Points, in no order, along strands that fork and pass close to each other.
(in the rows, 128 means zero)
Two points are linked if the straight distance between their rows is under 102. Some points are linked to none.
(113): 132,147,140,130,156,97,113,121,135,118,119,152,103,91,103,117,111,68,113,133,159,95,133,157,98,122,161,128,114,132,114,102,108,121,126,158,152,114,142,144,120,127,144,111,139,124,110,140,138,123,125,131,137,152,160,149,147,106
(880): 131,140,164,90,119,145,156,98,121,136,136,143,166,131,153,123,126,106,87,104,135,121,115,150,111,119,154,137,107,138,122,124,132,137,142,140,144,107,103,111,123,114,84,110,138,156,147,172,125,133,174,136,141,108,133,149,88,137
(934): 136,121,143,128,122,137,135,148,127,143,145,131,117,118,117,120,119,171,161,167,154,121,115,140,143,152,149,153,157,133,129,107,117,139,142,135,119,128,122,132,111,113,88,114,149,149,120,122,113,116,147,142,138,171,112,148,120,168
(573): 134,130,113,126,97,137,122,144,149,135,157,105,167,168,149,133,120,125,92,123,82,146,127,130,116,132,75,102,112,145,157,165,120,117,135,111,138,153,118,117,111,134,96,149,131,109,142,128,121,139,135,93,136,106,116,151,84,146
(668): 137,129,129,129,111,153,167,172,112,128,140,112,144,120,131,124,146,133,101,137,110,147,131,135,143,120,131,132,141,118,138,161,165,138,110,97,120,126,135,111,150,158,118,132,118,132,148,119,97,121,124,119,104,98,115,126,104,124
(227): 136,129,123,129,126,150,138,170,105,127,148,107,108,119,121,132,149,182,151,148,116,152,116,107,154,128,105,142,154,119,131,150,153,137,117,110,112,151,142,121,139,154,129,113,119,130,127,82,98,138,106,142,99,121,102,107,133,156
(635): 123,118,113,153,107,139,116,111,147,135,126,105,130,143,171,147,131,168,135,121,111,148,139,118,132,126,81,129,134,146,143,146,115,119,155,117,111,139,103,129,92,126,119,140,123,134,139,136,137,105,147,106,134,149,103,125,100,161
(509): 149,149,142,131,121,125,142,136,134,134,143,123,146,130,129,123,117,103,98,138,137,124,132,183,131,130,119,115,95,146,132,138,101,131,158,142,158,130,108,103,103,144,78,126,127,128,149,158,109,116,155,115,150,144,132,178,93,171
(17): 125,134,146,112,138,132,127,106,128,121,136,127,158,161,122,122,122,99,102,90,122,127,124,130,118,130,112,107,99,144,133,147,103,111,142,136,147,130,129,105,122,124,123,127,126,110,144,152,140,147,138,115,140,99,150,126,116,118
(13): 120,129,131,141,142,125,120,113,123,127,123,118,115,112,133,127,130,143,137,102,126,128,119,119,132,128,116,150,128,139,118,140,128,119,148,129,131,110,127,138,95,121,144,126,118,142,126,150,137,108,136,137,142,122,125,115,135,126
(882): 116,107,131,123,128,140,126,134,123,143,148,121,118,138,118,124,123,179,176,152,137,131,119,109,151,153,134,148,150,138,122,120,113,129,143,134,113,140,131,140,109,110,103,112,139,135,120,109,131,127,141,138,141,148,110,133,123,158
(1053): 129,124,132,107,119,128,147,151,137,134,149,127,146,137,104,106,104,118,137,172,156,122,128,142,131,154,156,118,139,133,127,114,106,131,129,136,141,130,133,112,134,123,77,117,149,117,127,116,123,130,147,121,140,152,132,160,111,134
(962): 110,128,163,104,130,123,96,102,133,129,105,150,115,124,133,133,130,107,137,104,139,106,111,109,94,132,172,151,152,128,114,72,127,137,120,156,113,128,126,158,145,89,157,104,136,158,106,140,146,139,137,139,136,126,153,127,146,89
(977): 131,136,135,130,132,113,145,139,132,116,127,121,118,86,111,114,111,122,128,131,157,105,123,154,106,127,156,158,127,144,129,132,144,130,135,126,138,85,129,125,98,133,109,120,138,154,112,160,122,101,157,134,144,131,136,151,131,117
(215): 151,159,171,114,134,146,137,94,117,150,129,153,149,122,156,138,130,94,88,97,131,117,108,159,118,120,154,141,99,125,104,110,119,153,143,153,155,125,97,128,123,117,112,105,118,152,149,160,126,147,166,150,141,126,138,149,89,159
(1091): 122,113,89,120,146,103,118,135,137,114,118,128,115,137,89,120,120,129,171,160,135,121,152,116,143,125,145,103,135,117,115,113,123,115,117,129,125,123,145,128,127,135,148,132,142,113,110,99,145,128,111,130,142,147,134,125,163,106
(99): 115,133,168,122,130,127,104,106,121,142,112,161,105,112,138,139,140,114,134,116,145,114,105,124,98,134,166,151,146,119,124,75,123,141,128,163,121,135,121,167,147,98,154,110,129,153,112,129,134,131,135,152,124,145,141,127,151,115
(620): 151,131,125,153,164,120,126,151,109,122,151,121,119,135,80,113,108,113,138,159,139,132,133,147,170,138,127,96,91,121,112,124,84,125,125,163,165,129,151,121,118,144,142,125,119,95,136,102,118,146,106,142,143,150,122,142,130,145
(438): 151,139,146,157,162,129,115,145,99,116,147,125,129,144,85,126,116,109,128,126,123,135,129,135,168,143,115,101,85,122,115,135,90,125,125,152,158,137,144,120,138,141,155,129,115,85,145,117,108,160,103,136,134,132,121,125,134,141
(1050): 130,117,110,121,164,109,121,136,114,106,122,138,105,127,71,113,137,121,158,157,132,114,154,110,143,123,166,103,127,105,113,107,119,124,100,141,128,121,158,138,147,135,176,139,127,104,114,108,135,144,97,138,130,135,140,120,172,94
(230): 129,137,153,111,133,135,156,114,112,119,119,147,132,104,127,117,137,76,72,111,129,106,129,147,94,120,174,124,126,111,120,114,147,147,97,141,131,114,137,123,162,130,130,125,108,130,139,155,116,142,136,144,102,109,156,122,121,87
(1082): 128,128,107,136,129,127,135,152,141,125,153,106,126,135,115,118,110,135,146,160,123,138,135,132,140,136,110,116,116,137,131,138,110,107,139,125,143,130,138,117,104,141,102,126,142,117,128,110,132,126,126,120,145,139,117,141,115,142
(428): 106,101,92,120,126,109,94,94,157,124,111,131,125,171,143,137,124,150,163,124,123,130,152,94,127,132,100,104,127,142,133,119,95,103,149,131,108,141,109,134,109,106,140,142,142,105,115,124,170,124,122,102,146,140,130,110,136,130
(700): 135,128,152,133,120,156,131,132,109,129,138,123,157,162,138,132,147,132,108,91,113,155,108,104,143,131,111,126,116,128,132,154,125,134,126,107,114,141,128,128,146,127,136,138,111,111,151,122,107,166,118,129,119,94,105,117,119,135
(925): 129,118,150,114,144,137,142,140,113,129,157,122,149,140,96,101,112,119,133,153,156,122,121,133,141,154,155,132,124,132,129,117,99,129,126,154,145,128,144,112,132,120,95,109,135,107,139,117,126,152,145,126,145,130,127,154,117,129
(61): 147,134,135,117,102,147,174,129,123,137,118,143,161,111,145,122,129,100,76,126,129,117,135,159,120,111,155,127,125,116,128,135,159,150,114,114,132,107,126,113,159,146,102,135,126,145,152,162,102,109,147,126,112,110,133,134,95,108
(641): 106,124,139,134,133,111,95,107,129,121,91,148,92,96,131,149,153,116,140,103,122,120,134,123,87,118,152,149,144,119,117,89,156,127,117,134,113,118,138,156,152,122,176,126,127,147,103,129,139,111,108,137,124,123,149,105,172,94
(777): 103,121,156,95,139,127,103,105,123,129,114,126,127,148,121,119,124,142,162,94,141,112,115,89,122,151,154,159,142,140,111,111,117,122,142,148,108,112,132,144,112,87,143,105,128,145,114,149,156,135,153,133,146,109,135,122,149,104
(60): 101,128,103,136,136,135,141,150,134,122,169,83,126,124,104,110,106,157,156,148,104,141,121,128,140,121,98,143,108,141,114,150,130,104,144,125,143,123,158,115,78,134,97,125,130,113,121,113,145,139,143,116,148,114,119,142,108,127
(1182): 126,126,124,117,143,111,106,106,130,118,100,161,120,131,130,130,147,102,126,124,129,118,135,108,119,125,149,114,143,105,116,105,128,134,108,131,111,141,126,136,175,121,174,142,123,114,117,119,144,135,95,132,115,129,151,103,169,102
(77): 147,125,109,146,118,113,117,123,138,135,116,152,129,138,149,135,132,131,133,159,138,134,132,126,151,141,121,106,138,112,141,114,108,137,119,126,119,150,109,124,153,130,133,138,132,121,122,101,128,126,97,121,108,164,116,128,138,158
(1037): 124,121,127,106,112,150,150,159,117,131,152,115,155,135,133,118,143,145,111,136,107,156,124,112,137,131,123,128,140,122,141,162,158,135,114,94,112,140,136,116,157,146,109,128,124,122,145,105,110,144,120,111,105,99,114,125,112,126
(1070): 147,175,147,129,131,136,123,83,135,159,111,155,134,123,166,155,123,83,86,98,132,113,112,161,116,115,136,132,100,119,110,100,107,147,147,154,158,146,100,147,120,108,126,114,118,146,146,154,141,149,152,152,126,142,151,150,95,167
(14): 104,124,96,100,83,131,141,166,151,132,140,119,139,127,157,131,133,166,139,158,109,142,141,115,120,123,109,139,165,131,141,152,171,125,116,80,100,143,120,109,150,142,87,135,137,127,121,94,127,115,127,92,100,114,118,127,104,137
(1087): 144,128,112,135,97,129,137,161,133,140,133,142,122,117,142,136,141,166,139,182,142,138,128,136,142,141,129,125,171,114,138,120,138,148,113,114,105,154,113,116,167,145,103,120,142,136,124,94,105,116,110,131,102,162,105,129,118,165
(830): 137,136,131,147,168,95,117,134,123,122,127,149,100,97,86,117,114,86,134,155,149,99,139,153,124,126,158,113,114,117,118,102,104,126,113,155,150,113,145,146,122,133,158,124,134,120,111,117,135,124,109,142,140,158,145,137,160,112
(39): 109,112,105,128,130,105,128,140,118,105,105,113,96,104,119,140,139,168,167,127,120,134,141,128,142,109,119,147,153,119,127,137,177,130,112,109,110,121,132,123,134,144,152,142,125,131,117,105,131,112,109,135,104,118,116,101,163,108
(1189): 93,107,102,118,121,100,121,135,122,97,91,116,97,91,125,143,145,156,167,109,123,122,144,134,123,98,126,157,162,127,120,139,201,132,113,102,105,99,132,119,132,141,156,140,128,133,104,111,132,96,126,125,111,114,126,111,167,90
(570): 99,105,86,112,117,102,104,111,160,115,111,112,128,146,139,127,117,149,165,127,124,133,152,107,116,126,108,113,135,143,137,128,134,105,145,113,117,119,123,124,106,118,120,139,156,119,105,125,165,113,130,101,150,135,132,120,144,111
(982): 126,140,141,107,140,125,108,89,130,129,111,163,137,159,125,128,139,104,126,104,135,118,115,94,123,134,145,121,122,113,113,104,107,133,116,141,116,147,126,131,170,100,173,131,121,109,127,128,150,154,103,132,120,114,152,104,151,108
(1160): 150,127,148,146,143,115,129,138,107,130,131,152,103,105,109,132,146,138,131,149,144,121,117,130,141,131,150,131,149,103,143,109,130,147,106,147,124,136,138,147,154,139,146,130,124,141,132,112,106,131,104,154,116,142,120,121,164,133
(473): 125,132,152,98,117,146,147,104,127,137,134,126,161,145,157,123,127,123,105,97,123,134,115,130,114,122,133,141,117,149,130,139,138,127,147,124,130,109,110,119,117,111,100,122,135,151,145,164,131,132,162,127,142,98,132,135,96,127
(253): 139,125,118,113,89,144,153,128,123,148,118,148,164,152,175,138,150,128,92,144,128,148,124,125,134,128,134,116,139,110,139,136,146,149,104,99,106,145,103,114,179,140,108,147,132,139,148,115,111,123,124,120,97,122,118,131,110,137
(1141): 116,136,98,127,130,100,120,119,155,100,110,116,114,114,126,121,101,117,140,121,138,111,149,135,95,120,119,131,126,150,129,131,142,108,147,114,142,89,132,120,82,128,130,132,143,149,104,154,154,101,146,111,153,126,149,134,143,98
(1162): 148,143,148,137,137,123,148,136,125,130,134,134,126,91,116,118,117,117,118,142,150,109,117,167,123,129,152,144,127,132,127,120,122,134,133,138,148,104,122,130,115,129,103,125,132,149,127,151,108,108,141,140,145,149,129,147,122,144
(973): 141,119,145,131,147,127,133,149,101,126,137,131,106,114,94,120,136,152,153,155,145,125,116,124,153,143,155,141,151,118,129,118,127,142,116,151,124,136,149,133,139,125,135,116,132,134,127,109,113,140,120,156,122,139,118,121,153,131
(1146): 117,120,146,133,135,158,129,130,120,136,160,100,133,135,129,122,125,169,152,111,116,151,110,109,143,142,104,159,125,149,131,157,120,120,157,125,119,134,128,138,86,112,108,125,123,129,136,130,130,134,155,129,145,111,106,130,111,148
(40): 131,120,166,109,139,147,136,129,99,136,155,119,152,153,105,111,132,141,137,120,139,132,106,108,153,156,152,139,129,135,130,128,103,133,130,158,121,137,140,130,134,105,114,111,123,116,143,113,120,165,147,138,139,106,117,131,125,135
(900): 113,130,163,97,136,137,124,103,125,129,128,129,131,137,132,115,115,129,139,102,150,110,111,110,116,149,152,157,130,150,114,108,103,123,148,147,125,112,125,145,106,91,120,100,131,149,120,160,147,131,163,139,155,120,140,138,130,115
(315): 114,116,122,135,92,151,127,103,141,152,114,119,138,139,183,151,137,162,131,110,113,145,117,119,125,127,101,150,136,141,133,135,130,133,153,117,109,129,92,135,102,117,110,139,123,155,142,157,133,100,162,115,128,134,107,118,96,160
(538): 141,123,110,133,111,121,140,141,129,132,123,139,127,126,142,132,135,140,129,160,138,133,133,132,135,139,135,115,157,108,135,123,131,142,111,111,114,141,114,119,164,140,120,133,135,129,128,102,113,115,107,125,105,155,120,127,129,143
(813): 137,129,101,141,125,121,141,139,136,121,110,125,135,127,130,127,128,112,110,136,115,135,147,135,139,110,103,102,125,116,142,154,145,120,110,101,131,126,132,111,143,155,142,147,121,124,142,129,123,104,100,116,112,117,127,112,131,112
(741): 147,131,150,138,118,122,131,134,124,143,134,146,112,102,127,130,131,146,132,160,157,121,111,149,132,138,152,148,157,124,135,100,125,151,132,147,128,123,114,140,130,116,105,125,139,156,120,129,105,112,140,144,128,165,115,139,126,163
(669): 141,140,154,120,131,142,166,121,113,130,124,139,151,105,133,128,132,80,66,112,131,112,130,171,115,113,157,121,111,121,121,130,143,144,110,140,152,113,122,113,151,143,111,121,112,136,153,162,105,126,145,130,113,105,143,139,98,106
(1104): 124,121,127,114,138,108,135,133,133,96,118,140,111,104,100,108,128,76,102,137,139,96,146,143,91,127,178,106,135,108,120,112,145,140,94,125,124,112,137,133,151,132,145,130,129,120,109,141,123,125,129,128,109,133,163,123,153,74
(106): 141,126,143,143,137,148,121,136,112,132,145,118,138,164,123,134,136,147,129,103,114,150,115,104,154,138,93,119,112,137,133,145,106,127,133,120,123,142,123,132,130,123,142,134,114,100,141,116,117,155,110,136,132,116,99,114,120,149
(654): 129,147,103,155,131,124,122,105,153,109,129,101,117,148,141,141,123,131,111,92,107,135,142,128,122,111,50,103,88,147,143,166,112,92,153,132,137,134,124,121,69,142,150,144,117,116,137,162,147,112,140,116,156,113,128,123,108,138
(84): 147,142,140,158,123,158,128,111,119,145,105,124,138,133,156,148,138,132,104,80,111,140,117,125,133,108,95,140,104,128,128,148,131,129,139,118,136,129,117,137,107,133,140,137,105,141,154,165,117,124,134,138,131,105,109,116,105,144
(891): 147,137,123,152,111,151,136,163,128,140,155,101,140,141,141,131,128,138,120,145,100,153,127,124,147,134,88,113,117,129,136,156,127,130,130,104,132,156,121,125,126,156,111,128,122,107,136,102,96,136,109,116,121,136,91,139,90,166
(834): 113,103,89,120,126,117,116,134,147,129,132,119,118,159,108,121,109,149,179,174,130,123,150,108,146,138,127,114,132,132,116,102,107,109,135,130,121,130,139,130,118,121,117,125,157,113,105,95,152,135,121,119,151,157,120,139,132,130
(245): 119,118,126,107,126,125,93,91,139,130,104,157,137,183,143,134,137,132,146,110,133,132,129,77,129,142,125,111,131,127,121,111,102,124,129,134,107,155,111,128,155,97,160,133,132,109,127,120,162,146,106,117,130,119,140,102,146,125
(623): 115,112,119,127,135,147,123,148,124,143,160,110,122,152,108,124,122,180,171,151,121,145,123,102,153,145,107,137,141,134,120,127,102,119,139,130,114,151,141,137,115,117,114,111,137,110,122,89,138,150,129,128,140,138,106,131,120,154
(90): 112,102,117,126,127,115,89,96,137,129,105,144,121,159,139,139,134,152,165,110,131,129,132,90,137,144,118,122,142,136,119,113,109,118,137,130,108,142,110,140,129,107,148,138,133,119,121,118,161,128,121,125,141,141,133,103,148,130
(890): 135,128,174,106,137,147,132,108,111,138,141,136,144,137,135,118,131,119,122,104,141,123,104,118,134,144,152,146,121,134,120,115,110,135,137,151,133,129,124,131,131,98,124,112,118,135,138,145,129,155,147,149,138,110,130,122,130,131
(1185): 141,133,107,136,107,120,118,96,156,139,117,148,154,168,165,143,116,98,103,129,123,128,136,130,126,133,96,82,108,128,145,133,91,128,140,128,138,150,103,110,127,113,120,139,134,109,128,136,143,131,124,115,121,151,134,140,120,159
(290): 138,131,136,158,150,109,132,147,109,116,126,147,92,87,96,126,138,97,110,150,135,117,136,152,120,112,158,119,131,99,136,114,142,140,96,143,130,120,150,149,158,143,161,137,112,132,123,125,107,122,97,154,107,140,143,117,167,112
(554): 149,149,154,151,152,135,117,106,112,135,119,149,122,115,130,140,134,94,97,88,124,120,108,132,128,119,124,128,106,120,119,124,115,132,129,145,144,132,133,139,132,126,165,127,108,129,139,143,125,148,107,146,119,113,137,113,137,130
(154): 121,124,142,114,102,157,140,108,130,148,136,127,160,148,171,131,130,148,117,110,116,145,117,121,121,123,124,147,126,140,133,138,134,141,157,121,111,123,103,128,106,112,94,131,140,155,136,156,123,114,165,123,140,111,113,138,92,154
(1199): 142,130,101,135,92,133,128,123,149,141,125,130,166,168,159,142,126,104,97,128,109,145,139,129,124,122,89,83,108,123,156,151,122,125,126,105,136,153,111,112,134,139,115,149,131,111,138,130,126,133,120,101,115,130,120,138,105,144
(49): 130,119,124,138,111,150,117,149,133,143,162,108,134,144,142,131,122,168,144,150,102,153,127,110,143,146,94,126,135,137,139,138,107,122,142,115,112,157,121,130,113,131,91,124,131,115,120,95,115,139,129,116,134,150,100,142,101,179
(279): 99,110,144,98,133,121,93,101,128,121,98,132,114,128,118,133,130,138,171,91,134,109,124,95,106,144,158,158,149,137,106,99,134,125,132,143,109,110,135,149,122,93,161,113,136,147,96,142,155,120,142,132,146,120,146,116,164,89
(434): 123,113,105,112,81,132,136,117,143,138,107,141,166,154,178,135,140,134,110,129,119,145,130,111,118,124,121,123,145,122,147,134,154,133,120,95,108,140,107,112,161,126,102,146,136,139,140,126,129,115,127,111,107,118,130,125,113,126
(37): 130,128,109,134,131,117,126,121,144,121,131,123,139,146,117,115,105,116,132,149,130,128,141,131,138,134,115,97,112,134,136,131,92,114,136,134,146,130,126,119,112,130,113,132,140,114,129,124,143,130,126,119,147,142,140,142,128,128
(885): 148,141,151,136,112,162,137,118,103,140,120,131,167,149,153,146,142,120,87,83,108,147,114,125,137,115,106,121,103,123,129,143,135,142,127,111,129,135,119,124,140,131,136,137,106,125,160,147,102,149,127,141,122,94,108,124,105,137
(675): 153,140,125,145,109,149,160,173,123,144,141,114,141,114,135,127,134,129,106,153,115,143,130,153,151,119,119,127,130,120,136,149,141,140,122,106,136,132,124,110,132,161,103,130,118,129,143,121,87,111,120,121,114,128,101,142,96,156
(1117): 123,125,111,118,125,109,138,128,140,108,107,135,127,108,127,121,119,96,114,127,133,112,146,141,98,117,150,124,142,115,133,124,158,132,103,104,122,98,131,122,152,133,131,141,131,139,114,147,129,106,129,120,115,120,153,124,144,86
(361): 112,129,130,126,128,159,143,162,125,137,180,86,135,126,118,114,118,170,146,135,104,143,114,119,144,137,100,159,124,147,125,160,134,121,147,120,131,134,141,125,91,136,91,114,125,117,126,111,118,154,146,115,141,107,108,141,92,157
(828): 134,139,122,172,156,108,120,133,123,126,108,130,87,74,118,144,133,116,120,122,123,118,141,147,134,96,117,141,114,131,128,141,144,110,121,132,147,107,142,148,104,157,179,135,109,140,122,143,127,96,100,147,124,128,124,113,151,112
(1156): 142,137,136,166,153,119,139,148,104,121,117,133,92,77,104,134,135,105,106,128,124,123,131,153,130,105,135,131,127,112,139,133,151,130,104,137,139,112,153,140,137,161,170,143,106,135,129,137,96,107,93,152,110,127,132,111,156,107
(204): 122,132,93,155,117,116,119,109,161,119,114,95,112,134,159,139,123,148,133,120,110,134,147,128,122,110,65,121,112,144,142,153,125,100,153,126,123,124,118,121,73,137,131,146,120,129,129,153,153,92,144,110,145,137,120,126,112,141
(271): 121,119,111,110,150,109,138,149,116,90,125,133,106,115,77,102,137,96,121,154,138,109,155,134,119,136,178,91,134,98,116,116,138,131,88,132,121,123,149,128,164,140,161,143,120,103,113,121,126,137,114,132,110,134,160,122,162,74
(555): 146,133,137,153,143,146,117,154,104,121,151,111,135,160,100,131,133,134,125,116,111,151,122,111,162,139,99,100,97,124,125,151,102,126,128,128,139,144,139,126,133,141,150,132,114,87,141,103,106,159,97,137,126,119,103,124,125,145
(294): 145,148,145,150,137,111,111,109,130,147,120,170,117,107,142,140,129,89,109,140,148,111,113,156,119,119,148,128,119,109,127,93,112,150,119,151,147,143,122,155,152,117,145,122,122,130,126,121,131,136,116,142,113,167,143,127,140,146
(835): 125,116,112,143,130,129,125,155,107,124,128,106,94,115,124,146,152,196,171,150,120,148,128,106,162,123,97,134,151,125,129,137,156,130,119,120,106,153,134,123,139,155,147,118,126,129,127,70,114,133,98,143,103,135,96,95,142,151
(457): 100,107,117,130,120,101,98,114,126,110,80,134,92,82,129,149,155,143,150,102,123,119,147,136,99,108,140,149,159,123,121,101,185,137,111,115,107,112,133,141,153,138,170,140,127,141,102,128,131,96,119,132,111,119,139,106,176,93
(506): 111,111,95,106,76,129,128,141,149,138,127,128,150,154,173,131,136,158,123,144,111,157,137,108,116,129,110,125,157,128,152,143,157,124,125,84,102,150,107,113,156,137,98,144,139,128,125,100,138,121,119,94,108,116,119,127,113,131
(936): 128,133,120,115,109,120,158,134,140,115,108,141,141,109,137,123,116,101,93,123,140,104,138,150,95,113,152,123,132,131,132,134,163,134,110,104,126,95,124,113,138,135,109,136,133,150,127,162,116,99,146,118,117,117,153,132,119,91
(131): 125,113,109,116,121,118,125,137,146,141,139,128,135,159,112,110,103,136,165,182,148,120,142,114,138,158,139,118,138,132,126,105,95,116,130,129,120,139,138,124,124,113,96,113,157,117,110,101,143,130,139,117,147,171,129,152,128,142
(437): 117,130,125,115,134,126,150,150,118,106,132,105,125,99,106,117,116,136,142,126,139,122,122,142,125,123,153,160,141,142,127,145,156,129,130,113,128,91,145,118,107,128,109,123,134,141,117,143,117,111,153,130,133,111,131,138,132,100
(379): 134,143,131,152,132,150,128,117,130,131,129,104,136,141,143,142,133,135,104,81,108,143,123,129,129,113,74,131,98,143,131,165,122,108,149,116,135,127,120,124,87,134,143,139,105,128,146,167,123,127,142,126,141,102,114,123,106,142
(924): 146,170,146,143,135,130,117,92,138,161,114,162,126,106,153,146,123,75,82,116,140,110,109,167,103,114,141,128,107,109,119,91,115,149,131,153,159,144,114,152,138,113,135,116,124,139,139,140,132,139,133,146,120,153,155,143,117,151
(26): 130,137,146,145,123,114,111,107,134,147,109,173,109,98,148,146,134,94,119,140,152,111,116,146,94,117,150,138,142,108,133,77,132,150,119,152,130,133,119,162,157,111,142,120,138,151,115,127,132,117,124,143,114,172,148,125,147,131
(971): 117,128,123,113,123,128,141,137,135,121,142,109,156,147,122,117,126,109,102,112,112,137,133,135,121,123,111,109,107,142,143,160,134,112,129,122,149,122,137,105,119,146,109,136,129,112,147,149,129,135,132,107,131,91,145,126,117,104
(938): 150,132,125,140,116,126,125,107,133,147,129,152,153,159,156,125,118,111,116,151,139,133,121,137,143,146,122,99,119,114,137,121,98,149,132,130,128,156,104,116,152,112,119,132,130,111,139,114,128,137,117,119,117,165,123,138,125,162
(94): 113,126,144,145,151,143,120,116,118,130,143,106,111,133,135,131,129,173,153,99,122,144,117,113,137,137,103,153,124,144,116,149,112,117,163,135,115,121,125,144,77,112,135,130,112,138,133,147,139,118,153,135,147,125,115,119,120,147
(1051): 138,140,140,149,151,131,114,102,127,131,119,144,108,119,135,134,130,117,115,90,125,126,112,129,125,122,116,132,119,129,118,126,110,119,145,139,140,122,124,149,113,121,154,127,112,140,131,150,138,126,112,140,136,125,132,113,133,127
(1078): 100,123,88,120,119,104,127,132,160,108,128,100,129,131,123,121,104,127,152,131,132,126,148,124,107,113,113,127,126,148,134,148,154,105,142,115,130,98,139,111,87,127,112,138,152,133,106,139,161,107,143,106,152,115,141,136,140,99
(745): 122,113,98,144,127,113,125,139,128,112,108,104,97,104,130,144,154,176,167,141,114,137,150,118,154,107,96,138,151,129,126,143,165,121,118,107,113,129,128,119,133,155,156,137,120,124,132,83,130,112,96,130,99,133,103,93,151,131
(88): 129,125,128,104,105,145,144,147,123,137,154,134,165,157,145,120,143,129,103,148,124,148,125,116,131,149,130,114,137,115,142,143,132,140,116,102,117,151,123,112,171,136,104,127,130,115,144,95,113,144,125,115,105,120,120,137,109,137
(1097): 146,141,158,133,150,138,136,115,110,132,122,146,124,103,126,137,139,86,83,96,130,121,116,147,118,118,152,130,118,106,120,115,134,138,111,152,143,125,142,133,154,127,153,127,103,136,137,148,118,148,113,149,110,106,144,117,135,113
(252): 118,127,124,116,141,107,93,99,135,116,97,154,106,117,121,137,140,100,141,106,123,113,138,115,102,117,154,128,140,119,111,95,132,122,111,137,119,127,135,147,152,115,178,129,130,129,105,131,148,121,100,126,124,125,155,104,170,85
(342): 95,113,134,97,137,140,151,145,117,113,148,97,137,123,101,113,120,143,154,121,135,130,115,115,127,126,152,164,138,142,130,148,155,124,129,118,120,99,156,119,119,117,104,115,135,125,119,130,133,144,156,125,125,93,127,128,130,98
(345): 127,114,137,116,141,120,136,164,106,118,135,125,103,108,73,118,126,154,168,168,156,111,125,126,136,147,171,138,153,114,130,105,137,138,105,146,118,124,156,138,138,121,121,112,139,140,111,112,111,140,131,154,123,142,129,137,153,114
(460): 128,138,99,169,144,92,106,117,154,114,97,127,84,78,133,144,119,114,123,121,127,107,155,149,113,92,114,134,117,139,126,130,141,107,132,131,148,97,130,146,96,159,171,136,124,145,113,148,147,83,107,133,136,139,133,118,146,107
(377): 97,113,128,92,117,149,156,160,122,125,165,92,141,121,108,107,121,167,160,142,131,128,112,117,128,134,150,170,151,142,126,140,153,129,137,117,120,113,150,119,117,113,76,110,144,130,116,117,124,145,161,113,131,105,122,143,108,123
(1158): 145,129,114,139,162,103,126,136,123,124,134,132,109,119,79,105,104,105,145,178,146,112,146,148,151,135,146,95,104,125,110,106,89,121,117,159,163,123,150,131,119,142,136,131,134,103,123,103,134,133,113,137,146,168,139,146,144,126
(1028): 125,143,96,142,140,89,109,108,161,106,100,129,92,99,131,131,109,112,134,110,138,102,151,144,91,113,113,121,115,149,119,123,131,103,146,131,142,98,122,137,77,135,153,131,138,150,102,166,162,90,130,118,153,137,144,132,149,103
(511): 129,137,133,121,142,124,120,108,133,127,128,138,145,156,118,116,116,92,118,111,132,114,126,123,130,139,120,104,99,138,124,130,91,119,136,143,146,141,126,115,132,113,140,121,126,103,136,137,146,149,126,122,140,123,147,125,132,122
(1019): 127,119,139,121,128,152,141,156,103,129,149,102,126,128,123,128,145,170,143,124,110,155,113,107,151,126,117,155,143,129,133,154,150,132,127,110,110,139,139,123,130,139,120,115,117,127,138,101,112,144,120,131,112,105,103,112,124,137
(873): 119,125,120,115,109,141,128,151,138,130,160,101,161,155,128,124,122,122,103,120,91,152,128,124,128,131,91,112,109,135,147,169,130,116,131,107,140,141,130,112,124,143,99,142,125,103,146,121,118,154,128,98,134,92,122,140,96,123

A fork is a point with three links, a tip a point with one. Leave the first point through the second and follow the links. Name the first fork or tip that comes.
(654) / (379) -> (113)
(511) / (17) -> (1087)
(377) / (342) -> (1037)
(1028) / (460) -> (345)
(891) / (49) -> (377)

Name the points in between on the shortest way along the links from the first point to the second, in order.
(880) / (555) -> (473) > (154) > (315) > (635) > (204) > (654) > (379) > (84) > (885) > (700) > (106)
(61) / (99) -> (936) > (1117) > (1104) > (271) > (1050) > (1091) > (834) > (131) > (1053) > (925) > (40) > (890) > (900) > (777) > (279) > (962)
(37) / (1051) -> (1082) > (60) > (361) > (1146) > (94) > (13)
(538) / (1082) -> (77) > (938) > (1185) > (1199) > (573) > (873) > (971) > (17) > (511) > (37)
